Each scene shows the same named points in several views. A view is turned or mirrored, and shifted as a whole, has a little noise and may leave points out.

Scene 1
View 1
gofi: 24 10 6 -2 9 12 -4 2 26 -5 -10 21 19 27 12 -20 16 15 14 -29 9 14 7 9 15
 -10 10 -6 11 -3 15 16 -6 22 -12 0 6 -11 -7 11 -5 23 -24 -7 10 22 7 -12
 -9 -9 -1 -19 -3
gazov: 21 -2 14 -7 -4 4 0 -19 9 21 0 27 34 9 -16 -13 -1 17 23 -12 12 19 26 11 8
 7 0 3 -19 2 11 3 -21 36 -8 2 1 -17 -20 -17 9 16 9 -26 3 21 -19 10 -2
 -27 -33 4 -18
bepit: 2 13 11 3 5 19 -19 -8 14 16 16 18 20 15 20 -17 -7 12 -11 -33 22 18 7 0 2
 8 10 -20 5 -4 29 40 -6 -7 8 14 26 16 -6 6 -15 0 -27 15 -18 -5 1 26 7 2
 16 18 -5
sen: 20 8 14 16 -13 12 -4 4 26 7 -10 22 10 6 12 -11 -4 10 6 -26 1 0 21 10 2
 -5 26 -24 -4 2 8 5 -10 27 -16 -9 0 8 -9 20 5 1 -6 -15 7 14 -14 4 -25 -1
 -2 -21 10
doki: 20 26 3 -16 23 -9 -12 12 16 -19 -3 0 12 23 8 -21 17 48 21 -30 0 -3 26 16
 30 -6 9 18 -3 -9 41 -8 -2 31 15 -1 21 -36 1 -8 -8 5 -3 -6 6 25 26 -17
 10 -8 -8 -37 -3
fil: 10 13 -6 -19 33 -8 -11 4 16 -28 -9 -11 6 44 7 -26 17 33 20 -34 11 3 6 12
 29 -3 19 -2 21 -4 31 22 -12 11 23 -2 20 -29 3 11 -22 28 -23 5 -11 26 39
 -6 -3 -1 1 -29 14
tupaz: 8 -3 -3 8 10 16 9 -3 14 0 -12 9 25 25 -1 -9 21 34 26 -29 25 12 2 11 -3
 -11 5 9 2 -7 22 -6 -8 42 2 7 -8 -16 -4 -14 -6 35 -19 -1 1 22 7 -17 2
 -30 -16 -2 -19
sus: -7 0 -2 38 -4 17 6 10 14 4 -14 -5 7 6 11 0 4 43 13 -38 25 -9 6 13 -24 -9
 23 -9 -1 -9 26 -25 -4 46 8 2 -13 9 5 -4 -8 10 -17 8 -6 6 2 -7 -9 -17 -2
 -8 0
Vip: -9 -10 7 24 -14 4 5 -13 0 26 -1 2 20 -7 -17 1 -17 35 17 -20 27 -2 22 16
 -23 10 19 -10 -22 -2 21 -23 -22 43 13 0 -10 6 -9 -21 1 1 11 -10 -16 2
 -21 24 -6 -26 -28 14 -8
maluz: 6 2 6 31 -7 25 0 7 25 6 -10 13 10 13 20 -6 4 16 1 -36 20 2 0 6 -15 -11
 24 -26 9 -4 15 5 -4 26 -8 2 -7 20 -1 16 -8 14 -28 8 -1 6 -2 -2 -18 -5
 11 -8 4
Fum: 17 13 7 -11 10 -2 -7 -3 10 2 0 11 24 14 -4 -16 6 37 20 -21 8 7 26 13 17
 1 3 12 -13 -4 32 -5 -11 32 8 3 14 -26 -8 -18 -1 7 3 -13 1 19 5 -1 9 -18
 -20 -11 -13
Zogul: 27 -1 9 15 -13 22 14 -3 18 19 -13 32 39 2 -6 -2 16 27 25 -19 15 14 18 13
 -10 -13 -4 15 -20 -5 12 -29 -6 63 -27 5 -20 -13 -15 -23 15 21 0 -23 22
 26 -23 -21 -2 -40 -31 -2 -33
fem: 18 8 10 -7 5 9 -11 -10 18 7 3 23 22 23 8 -20 4 9 7 -26 10 18 10 5 14 1 9
 -13 5 0 15 29 -11 10 -3 3 15 -5 -11 7 -5 16 -18 -5 -4 15 0 10 -5 -5 -2
 -2 -3
sib: 26 5 6 -32 22 -15 -9 -8 26 -25 -15 6 5 51 -2 -34 7 -2 22 -20 -4 11 12 12
 45 1 31 -24 25 14 3 47 -30 -2 1 -18 18 -27 -10 38 -8 34 -15 -18 -4 34
 22 6 -35 9 -6 -42 31
movo: 21 25 18 -5 -4 4 -18 -4 12 18 16 25 25 -5 6 -15 -8 29 3 -21 1 7 36 10 11
 5 0 6 -27 -7 34 3 -4 22 0 7 22 -9 -11 -15 4 -20 8 -13 1 7 -10 14 15 -8
 -11 -3 -16
Malur: 21 6 7 -10 11 19 -4 -10 16 10 4 28 36 25 4 -17 18 18 14 -28 20 28 3 4 10
 -5 -8 6 2 -6 21 21 -5 21 -8 14 9 -13 -11 -12 -4 28 -22 -3 4 19 2 -7 11
 -23 -10 8 -28
View 2
fil: 2 -33 9 -29 7 -4 22 17 13 21 -25 19 1 0 31 28 1 -31 -23 -34 46 -21 -18
 -22 26 2 17 -1 5 16 12 20 -1 33 8 10 36 -30 23 -2 -20 -25 -18 3 0 -7 40
 20 -8 -12 -12 -1 2
gazov: 1 9 -9 -7 14 -24 1 -10 -11 -8 -15 -18 -23 27 28 12 7 -22 -10 -35 -23 -14
 24 4 -4 -30 1 -12 -5 -9 34 -1 -8 22 2 -4 -3 -21 -29 1 -30 6 -10 37 13
 15 -5 -9 3 -9 4 -11 -8
Vip: 14 6 16 -9 22 11 -10 -14 -13 -18 10 -13 -26 24 8 14 11 -18 3 4 -5 -13 22
 15 -6 -20 -4 2 24 3 25 4 -25 27 -4 -12 -9 7 -15 11 3 15 -8 41 -24 7 -37
 -5 10 -11 16 -14 -23
fem: 10 -13 8 -25 2 -12 -2 -4 12 1 -20 -4 -3 13 26 10 14 -17 -14 -24 -8 -8 9
 -10 16 -14 3 -14 -18 11 8 15 -9 15 -7 6 13 -27 2 -7 -27 -14 -20 26 14 2
 16 -5 -4 -5 -4 3 11
doki: -12 -29 -7 -10 11 -32 21 28 -5 20 -12 7 -15 0 39 33 -1 -40 -28 -34 27 -4
 0 -13 1 -3 22 1 1 11 22 9 14 37 14 -8 30 -21 4 16 -7 -14 1 8 2 14 8 22
 0 -24 -11 -9 -7
Zogul: -10 13 -27 -19 23 -36 8 -15 -6 9 -10 -23 -29 6 21 -15 -7 -20 -14 -39 -17
 -1 40 -1 -30 -22 0 -13 -16 -8 48 7 -5 24 2 -16 -1 8 -26 -4 -20 32 0 48
 4 41 -25 -5 10 -35 -8 -8 -3
maluz: 18 -12 16 -42 8 6 -9 -13 23 7 -8 1 -3 -10 6 -17 7 -13 -11 -6 5 -1 16 -10
 3 -2 -7 -11 -21 23 4 23 -17 21 -7 4 7 9 26 -10 -2 3 -24 38 -8 12 -3 1 1
 -22 -8 8 8
Malur: -7 -8 -14 -26 -3 -24 9 -10 13 6 -20 -18 -9 10 32 8 15 -11 -15 -35 -3 -1
 21 -18 4 -18 22 -19 -15 -5 25 30 -11 7 -13 -5 17 -22 -19 -10 -36 1 0 27
 10 10 8 -5 -2 -15 -11 6 18
sib: 15 -17 11 -29 17 -4 13 4 9 16 -46 24 1 12 27 13 -8 -36 -19 -53 18 -40
 -24 -12 35 -11 -11 -9 -13 16 9 -5 1 40 19 28 18 -42 23 -13 -39 -29 -50
 11 26 -7 66 8 -14 1 -7 -2 -2
sus: 6 -10 10 -33 19 8 0 -7 10 5 7 -2 -15 -8 6 -6 1 -16 -9 -1 22 -3 19 -6 -9
 3 2 1 4 17 19 24 -19 27 -3 -11 11 20 15 1 9 14 -8 36 -28 17 -26 9 10
 -32 -4 -2 -6
bepit: 20 -24 25 -27 -14 -1 -16 -5 25 -8 -5 -11 3 10 22 17 34 -4 -9 3 -12 7 11
 -12 25 -11 13 -18 -16 17 -15 31 -19 1 -25 5 14 -26 6 -4 -15 -24 -14 25
 4 -12 3 -10 -5 3 -3 10 19
sen: 20 -9 12 -24 18 -10 -13 -5 6 5 -13 4 -10 -1 14 -9 0 -26 -13 -17 -18 -6
 13 1 2 -12 -22 -9 -27 25 3 -5 -1 32 7 7 -4 -4 18 1 -5 -4 -33 40 10 18 2
 -3 -1 -17 -3 -2 -5
movo: 7 -20 3 4 1 -33 -8 14 -7 -6 3 -15 -15 15 36 27 20 -28 -16 -12 -28 12 21
 3 -1 -21 8 -9 -16 10 6 1 6 20 -1 -10 6 -26 -15 20 -7 -15 2 26 12 12 -19
 -4 1 -6 1 -6 -5
gofi: 4 -13 -5 -32 8 -19 8 -2 14 17 -24 1 -5 -2 25 -1 1 -22 -19 -36 6 -8 8 -16
 7 -7 2 -13 -24 13 16 16 -3 24 2 5 18 -16 9 -10 -24 -5 -19 25 13 14 20 5
 -4 -20 -13 3 10
tupaz: -9 -5 -13 -31 13 -12 16 -11 8 11 -15 -10 -15 4 23 2 0 -17 -13 -32 22 -11
 19 -15 -6 -8 17 -9 3 -4 39 26 -15 20 -2 -9 22 -1 -10 -8 -22 15 -2 29 -9
 16 -3 6 4 -28 -10 -2 6
View 3
tupaz: 19 -13 1 -9 -10 -9 18 -15 14 -24 -2 31 -7 -12 31 8 0 -1 6 13 4 -11 35
 -10 8 11 4 -30 21 10 3 10 -25 -8 2 -21 -12 -14 8 12 -1 5 -11 2 5 16 18
 -22 -28 16 12 7 -1
gazov: 24 -25 -5 10 4 9 19 -2 -12 -5 17 7 -15 2 33 9 -28 -8 -11 28 -1 -3 24 -2
 6 24 -11 -30 18 8 4 8 -26 10 -14 -1 -32 -12 9 6 -1 -2 27 -23 6 30 26 -9
 -34 -1 4 4 -5
fem: 10 -6 -5 1 20 -5 1 7 6 -4 15 4 -14 -19 11 0 -6 2 -13 24 -12 -1 20 -5 3 6
 -8 -29 18 5 -10 -3 -13 -5 -3 -19 -7 -18 -20 -1 12 -6 8 -20 6 5 18 -16
 -3 2 -14 9 -8
maluz: -8 -7 -3 -30 8 -4 2 9 12 -17 -5 5 -12 -18 -14 -11 8 -6 18 22 -10 -10 31
 4 8 -6 4 -35 13 14 1 -7 -18 -11 -4 -27 -1 -30 -21 -13 -9 5 -3 -3 20 0
 -8 -37 -24 18 -21 20 11
Zogul: 23 -38 0 -8 -14 4 28 -13 -20 -4 -4 31 -19 -4 34 2 -18 -20 11 35 12 -21
 31 13 11 25 11 -34 13 16 20 7 -38 9 -7 -8 -40 -13 20 17 -22 9 7 -6 6 36
 24 -13 -65 17 5 19 0
fil: 16 13 0 8 15 -19 7 -13 45 -5 16 12 2 -25 18 20 15 8 -6 -9 -4 -6 30 -42
 10 16 1 -26 29 4 -17 24 4 -33 16 -37 19 -14 -15 5 27 12 -9 -3 -3 -14 11
 -13 11 -6 -5 4 -9
sen: 0 -14 -7 -13 19 4 11 14 0 9 9 -10 -17 -15 -8 -1 -6 -17 11 25 -8 -13 25
 -3 11 14 4 -35 15 11 -1 2 -16 -5 -7 -22 -13 -27 -19 -13 -9 12 24 -20 16
 7 -4 -20 -33 -3 -33 23 8
bepit: -8 0 -2 6 26 -7 -25 10 17 -16 11 -4 -17 -10 -7 -10 -7 16 -10 24 -20 6 11
 11 5 -12 -23 -29 4 15 -4 -18 -7 -7 -12 -13 -2 -24 -40 -15 14 -25 -3 -19
 19 -3 14 -33 17 12 -4 1 -5
Fum: 19 -16 2 27 3 -2 13 -17 17 3 14 11 -10 -3 28 16 -16 -4 -2 13 5 -11 23
 -11 19 27 -8 -30 13 17 11 20 -10 -13 1 -12 -19 -10 -4 6 5 1 9 -12 4 15
 24 -10 -22 -4 11 4 -7
sus: -2 -16 4 -18 -8 1 10 -10 28 -26 -10 11 -3 0 -4 2 2 -7 35 8 4 -15 38 -3
 18 0 3 -35 7 26 17 9 -17 -16 -5 -20 -7 -28 -3 -13 -15 8 -2 8 25 9 -11
 -40 -35 19 7 11 17
gofi: 11 -7 -5 -9 13 -15 11 0 6 2 7 18 -13 -30 14 1 5 -4 -5 22 -5 -12 24 -11 5
 14 8 -31 23 3 -9 5 -15 -12 7 -29 -3 -16 -14 9 5 10 -4 -11 0 2 15 -12
 -17 6 -21 19 -8
Malur: 18 -12 0 4 3 -12 5 -5 -1 -13 6 30 -17 -19 32 0 -6 7 -17 30 -5 -5 20 4 1
 8 -7 -28 19 6 -1 -3 -23 0 -2 -16 -15 -8 -7 18 10 -10 -12 -12 0 12 36
 -14 -11 16 4 6 -14
sib: 23 15 -15 -10 35 -10 18 18 16 12 32 -9 -3 -35 11 21 6 -3 -26 1 -17 3 30
 -53 -5 23 4 -26 46 -20 -43 21 -3 -18 10 -39 18 -15 -16 1 33 21 24 -26
 -10 -13 6 0 8 -26 -44 14 -8
doki: 16 -7 5 33 6 -14 14 -28 39 19 14 17 -6 -16 22 23 1 -4 3 2 12 -21 24 -27
 26 32 3 -29 16 20 9 32 6 -33 15 -26 -5 -10 -12 11 10 15 -4 -4 -3 -1 19
 -5 -14 -9 4 9 -11
Vip: 7 -28 -1 0 -5 19 10 -5 11 -34 7 -10 -7 27 8 8 -32 -9 22 12 1 1 33 -1 16
 5 -19 -30 5 23 18 8 -24 7 -23 6 -28 -25 10 -19 -12 -6 30 -11 29 31 -1
 -36 -41 4 22 -5 18
View 4
Vip: -20 -14 28 0 -6 31 23 -29 3 -26 18 -12 6 13 -6 17 -13 -4 25 7 14 35 -9
 18 4 3 -17 18 -16 -18 -17 7 -45 5 -9 5 -16 32 19 -32 -15 -15 -17 8 -9
 -5 -12 9 7 -16 0 -24 8
gazov: -14 12 5 -18 1 26 27 -46 5 0 29 -17 -5 13 -5 5 8 19 4 -15 21 17 -15 7 7
 -13 -24 2 -18 -27 -16 11 -16 6 -8 -10 -3 18 18 -3 -15 6 -44 6 -7 -11
 -24 5 6 -25 31 -17 13
gofi: 11 0 -10 -12 -11 11 8 -40 12 -3 13 7 -12 -3 -21 -2 -1 15 -2 1 23 -14 -2
 15 7 -11 -17 -10 6 -13 9 -10 3 1 -6 -36 5 4 7 4 1 33 -22 7 14 -15 -18
 -8 11 -12 30 16 -11
maluz: 6 -16 6 9 -31 20 8 -23 11 -27 10 5 2 -2 -25 -5 -12 0 15 20 7 -8 -1 22 7
 -5 -16 -11 3 -4 9 -28 -19 -1 -8 -28 2 13 -8 -23 1 20 4 13 26 -15 -11 3
 18 2 10 14 -5
sen: -4 -9 -7 2 -39 15 21 -20 16 -13 19 -5 3 -3 -15 -1 -14 5 10 7 17 -9 -4 3
 12 -15 -17 -7 -24 -20 -4 -19 -27 13 -2 -28 12 22 6 -13 -4 19 -17 12 15
 -10 -31 5 25 3 26 8 -11
Zogul: -16 11 24 -13 -16 44 28 -67 -5 -2 27 -24 -22 15 -34 12 1 19 8 2 16 19
 -26 7 1 -13 -19 -8 -11 -29 1 -12 -31 -1 -7 -39 -17 7 11 -16 -9 18 -45
 -8 12 -1 -21 17 11 -57 16 -25 13
doki: 14 -5 -19 -20 12 8 -1 -43 13 2 -4 25 -22 -9 -19 28 -21 -9 -12 -6 51 -12
 -1 -1 3 -5 1 7 6 -21 2 16 2 7 -15 -48 -14 12 37 9 11 22 -30 -4 -12 1
 -28 -22 8 -31 18 0 -30
movo: 3 5 -16 -8 2 27 15 -28 14 -13 16 6 -4 5 1 10 -12 -18 -8 -16 29 2 -11 -22
 6 -19 -9 -7 -26 -26 -12 16 -5 11 -24 -17 -21 22 22 -9 -10 3 -17 3 -8 -6
 -39 6 13 -9 20 -28 14
fem: 8 3 -14 -9 -2 12 11 -28 16 -9 15 6 -1 1 -4 -8 4 10 -3 -7 18 -6 0 12 8
 -14 -19 -10 -2 -12 -2 1 6 5 -10 -14 6 12 5 0 -6 21 -13 13 5 -19 -18 -6
 9 6 32 10 3
Fum: 0 2 -4 -18 10 18 11 -43 8 -3 11 8 -14 3 -10 20 -7 0 -5 -11 36 5 -7 1 4
 -9 -10 6 -4 -23 -7 17 -5 4 -13 -26 -16 16 29 -1 -2 11 -30 0 -12 -5 -23
 -7 6 -28 19 -13 -5
tupaz: 3 -1 16 -13 5 25 8 -56 0 -11 11 2 -19 7 -29 13 1 14 5 7 21 9 -7 28 0 1
 -16 2 20 -10 9 -2 -9 -9 -9 -31 -14 3 10 -8 0 20 -26 -1 7 -9 -5 -5 1 -37
 10 0 -3
sib: 9 -6 -31 -25 -12 -25 9 -22 26 11 9 14 3 -14 1 -3 3 33 -6 -11 35 -24 15
 29 17 -10 -20 10 2 -14 -4 0 10 16 11 -24 43 18 20 28 3 36 -36 25 -5 -18
 -21 -34 10 17 57 56 -45
fil: 21 -11 -19 -19 15 -10 -8 -33 17 -2 -8 32 -11 -13 -11 17 -9 7 -7 -1 42
 -18 14 28 6 5 -7 13 27 -5 7 12 16 2 -8 -32 6 11 26 14 12 28 -17 10 -7
 -11 -10 -35 0 -4 24 31 -39
bepit: 20 -4 -17 3 7 17 1 -9 18 -30 10 18 9 2 6 -15 1 -12 -1 -5 8 -6 3 9 9 -11
 -17 -15 2 0 -1 5 16 -1 -23 4 -8 13 -8 -13 -9 10 18 18 6 -25 -15 -2 9 31
 17 2 19
View 5
maluz: -16 27 33 6 20 -27 -7 -11 0 -18 -16 10 7 17 8 4 -3 4 10 18 -6 -13 -14 -3
 -16 17 -15 -17 14 -9 12 -25 6 -6 -20 10 7 -6 19 27 18 15 -8 -18 30 8 23
 -15 20 0 -4 -5 -7
sen: -18 30 33 -14 9 -26 -9 -3 14 -10 -14 29 -14 6 16 -1 -18 5 16 -1 7 -5 -6
 6 -7 13 -19 -14 11 2 3 -17 1 -13 -15 24 3 9 20 30 6 9 -6 2 10 11 10 -14
 16 -5 8 4 -8
Fum: -26 12 11 -28 12 4 -5 -2 -10 -6 14 8 4 8 16 -22 -21 -24 15 2 1 21 -5 10
 6 27 17 5 -8 21 -8 -4 -5 -14 -26 14 0 15 26 9 3 2 -49 -19 0 6 1 -5 4 -1
 16 24 -7
tupaz: -18 21 16 -13 17 -9 -1 -8 -19 -9 6 -2 15 23 14 -11 -7 -18 22 29 -15 3 -7
 1 -8 32 19 -5 3 7 -2 -12 4 6 -33 6 -3 0 31 25 13 -7 -56 -36 23 -2 5 -9
 -3 0 7 23 -8
Vip: -11 25 50 -6 18 11 4 -8 5 -10 10 -4 18 -6 16 10 -9 1 6 10 43 6 -29 33 1
 12 31 15 15 -12 -14 -30 2 -1 -14 19 -4 3 24 22 -9 22 -34 -11 17 -11 5
 -6 1 6 13 35 15
bepit: -29 7 20 3 12 -3 -13 9 2 -12 -4 -14 29 13 -18 -4 -11 -7 -11 -2 -16 0 -16
 -10 -2 11 -20 16 0 -8 12 -5 -6 -29 -3 -7 4 -4 -5 -4 33 34 -3 -3 19 0 17
 4 23 5 14 -8 -7
fem: -24 18 11 -16 4 -11 -10 7 2 -5 -4 5 4 15 -2 -11 -20 -11 6 1 -19 0 -3 -12
 0 14 -13 5 -1 5 6 0 -1 -16 -13 3 0 8 11 17 24 8 -21 -5 13 -2 3 2 7 2 18
 6 -16
movo: -30 1 22 -27 13 7 -18 8 7 -17 9 9 11 2 2 -19 -25 -17 9 -16 17 19 -12 21
 5 32 -4 8 -6 9 -12 2 -13 -26 -16 15 2 10 11 -3 -1 20 -31 -2 -11 19 6 -1
 13 -6 23 20 5
Zogul: -9 17 34 -29 12 -17 -12 0 -1 -23 -3 14 4 20 17 -4 -16 -10 39 21 16 -1
 -11 29 -12 54 11 -18 8 -10 -23 -5 0 13 -34 24 -10 -1 39 43 -6 -15 -74
 -22 5 12 -13 -7 -17 -15 19 43 13
sus: -16 26 39 5 28 -11 0 -24 -14 -16 0 8 16 11 22 1 3 -3 12 28 12 2 -20 14
 -13 22 18 -11 14 -2 4 -37 7 -1 -29 16 7 -6 28 20 2 17 -25 -35 28 8 25
 -25 19 3 -11 11 2
doki: -34 14 -5 -31 15 1 -5 -15 -24 -3 17 21 -8 10 28 -36 -17 -34 17 5 -15 33
 7 -4 8 25 15 -3 -15 47 2 -9 -6 -21 -35 16 9 21 31 -2 2 -3 -40 -30 -4 19
 17 -18 15 -1 3 10 -20
gofi: -22 24 8 -19 7 -22 -8 -1 -7 -7 -6 16 -5 23 10 -14 -17 -13 20 11 -28 -1 4
 -14 -6 24 -13 -11 -1 14 8 -4 2 -8 -24 9 2 7 24 24 22 -5 -30 -16 16 8 7
 -7 9 -4 8 4 -21
Malur: -23 8 7 -20 7 -10 -12 10 -9 -14 1 -7 18 27 -7 -13 -15 -21 17 14 -26 0 -4
 -7 -5 39 -3 2 -5 -1 -2 9 -3 -5 -22 -2 -5 0 18 19 25 -2 -52 -23 15 -1 -4
 7 -6 -4 23 18 -10
gazov: -16 19 21 -32 -1 2 -4 11 6 -3 9 3 1 7 8 -8 -25 -13 19 -1 11 9 -6 16 8 22
 15 12 -1 1 -18 3 -4 -2 -17 15 -11 16 26 28 2 -5 -54 -2 2 -9 -18 10 -18
 -1 35 39 -1
View 6
fem: 16 7 -6 3 -1 10 3 3 7 -13 -3 -5 4 27 13 2 -3 21 4 17 10 -2 -7 -1 2 10 -1
 -12 8 0 2 -7 2 -26 -5 -9 17 -12 4 -4 2 -25 14 -10 5 33 10 2 -8 -18 0 2
 0
fil: 38 10 -26 -35 17 10 -5 -4 13 -5 -40 -4 5 15 34 -9 -12 10 32 10 -8 -12 1
 19 2 12 9 -7 13 11 0 -30 8 4 6 -16 31 -11 -13 -16 9 -46 42 -3 -25 24
 -19 -12 -13 -20 0 3 13
gazov: 6 -13 -18 2 17 -14 10 -6 -16 -19 16 -4 -12 27 1 24 0 11 -16 5 24 -3 10
 14 -2 5 4 -22 10 -6 11 3 5 -49 -6 19 33 -1 16 5 -4 -27 -24 -25 8 34 -1
 5 -19 5 9 2 -1
Vip: -9 -18 -14 18 39 -17 -20 5 -23 -33 6 18 0 25 -2 21 -20 -2 -9 19 26 -4
 -16 14 7 6 -4 3 -23 -9 5 23 4 -42 -3 41 32 15 0 -3 20 -15 -27 -18 3 -3
 -8 12 -10 11 20 -5 -13
Malur: 10 -4 -1 -21 -5 -7 21 -16 12 3 4 -10 10 28 9 -5 1 12 -1 13 5 3 4 11 -10
 7 -9 -18 6 -5 0 -13 0 -25 -16 -3 23 -9 19 9 -10 -29 13 -18 4 32 0 2 1
 -2 4 0 18
bepit: -5 17 11 14 -2 16 -14 5 16 -10 -2 -6 24 39 10 -12 -6 20 2 25 3 -1 -29
 -10 6 13 -23 4 -11 6 -5 -6 -4 -19 -5 -5 3 -11 3 2 19 -10 32 -9 14 25 11
 16 -1 -23 5 -12 0
doki: 34 -1 -38 -32 27 -3 2 3 20 -17 -29 -14 14 16 38 10 0 -1 27 7 5 -8 20 25
 15 29 -1 -20 16 7 9 -12 5 -10 5 17 38 -14 4 7 -1 -42 20 -1 -15 32 -34
 -16 -19 2 14 2 19
sen: 27 -4 -17 23 11 15 2 27 7 -35 -7 9 -1 20 21 19 -9 19 11 26 26 1 -8 -4 17
 21 7 -15 9 -8 11 24 1 -32 -2 0 19 -4 -5 -5 -1 -22 -7 4 7 22 19 -17 -10
 -18 1 17 -21
Zogul: 18 -41 -17 -8 14 -28 36 -2 -1 -20 16 10 -2 15 6 26 -8 -2 -7 16 32 13 14
 22 -4 13 1 -29 2 -25 11 27 -1 -49 -21 30 38 9 22 17 -27 -30 -40 -15 6
 15 1 -18 1 24 16 18 2
tupaz: 18 -26 -12 -25 15 -19 18 -13 3 -6 -8 10 7 16 12 -1 -18 -2 11 17 9 2 0 24
 -8 5 -1 -11 -4 -13 1 2 3 -21 -15 7 35 7 5 0 -11 -34 0 -15 -10 6 -9 -12
 5 9 11 9 11
gofi: 33 -5 -13 -11 0 7 18 4 16 -11 -12 1 4 17 23 1 -7 16 15 17 11 1 3 7 2 13
 5 -18 16 -8 4 -1 3 -19 -9 -12 24 -7 2 -2 -11 -34 13 -4 -4 28 9 -17 -1
 -14 -1 14 2
maluz: 21 -10 -1 12 5 9 1 17 16 -22 -15 20 14 19 20 -4 -26 11 19 36 17 7 -25 -3
 9 14 -5 -3 -8 -13 -1 25 -1 -16 -12 -5 14 3 -9 -6 0 -18 9 6 1 0 21 -16
 12 -16 4 14 -15
sib: 51 23 -28 -13 7 29 0 8 -4 -15 -27 -4 -27 14 27 2 -4 37 20 3 4 -16 4 4 3
 0 35 -16 39 9 8 -29 15 -13 12 -43 30 -16 -17 -33 6 -49 32 -7 -18 46 10
 -15 -26 -45 -23 16 -9
sus: 16 -25 -15 0 27 -8 -6 11 10 -26 -20 25 20 13 20 4 -31 -8 23 32 18 4 -19
 15 10 18 -9 3 -22 -14 2 28 0 -16 -9 21 27 15 -10 -1 5 -23 -2 4 -10 -16
 -5 -14 10 5 18 8 -8
movo: 2 3 -19 10 19 -1 -9 10 11 -27 5 -20 15 33 17 22 11 7 -4 13 18 -2 7 5 18
 30 -17 -18 4 6 11 7 -3 -37 0 32 20 -15 18 20 9 -19 -1 -10 17 44 -15 8
 -23 1 20 -10 6
Fum: 15 -9 -24 -15 21 -11 5 -2 7 -16 -6 -9 8 23 19 14 0 2 7 8 13 -4 11 20 7
 21 -4 -18 6 -1 7 -4 2 -28 -3 22 33 -8 12 11 -2 -31 1 -11 -2 31 -22 -4
 -16 6 15 -1 13

In a view up to two points have been moved. Name them for each view, in the order of its rows, or write none.
view 1: none
view 2: fil, Vip
view 3: none
view 4: none
view 5: gazov
view 6: Malur, Fum
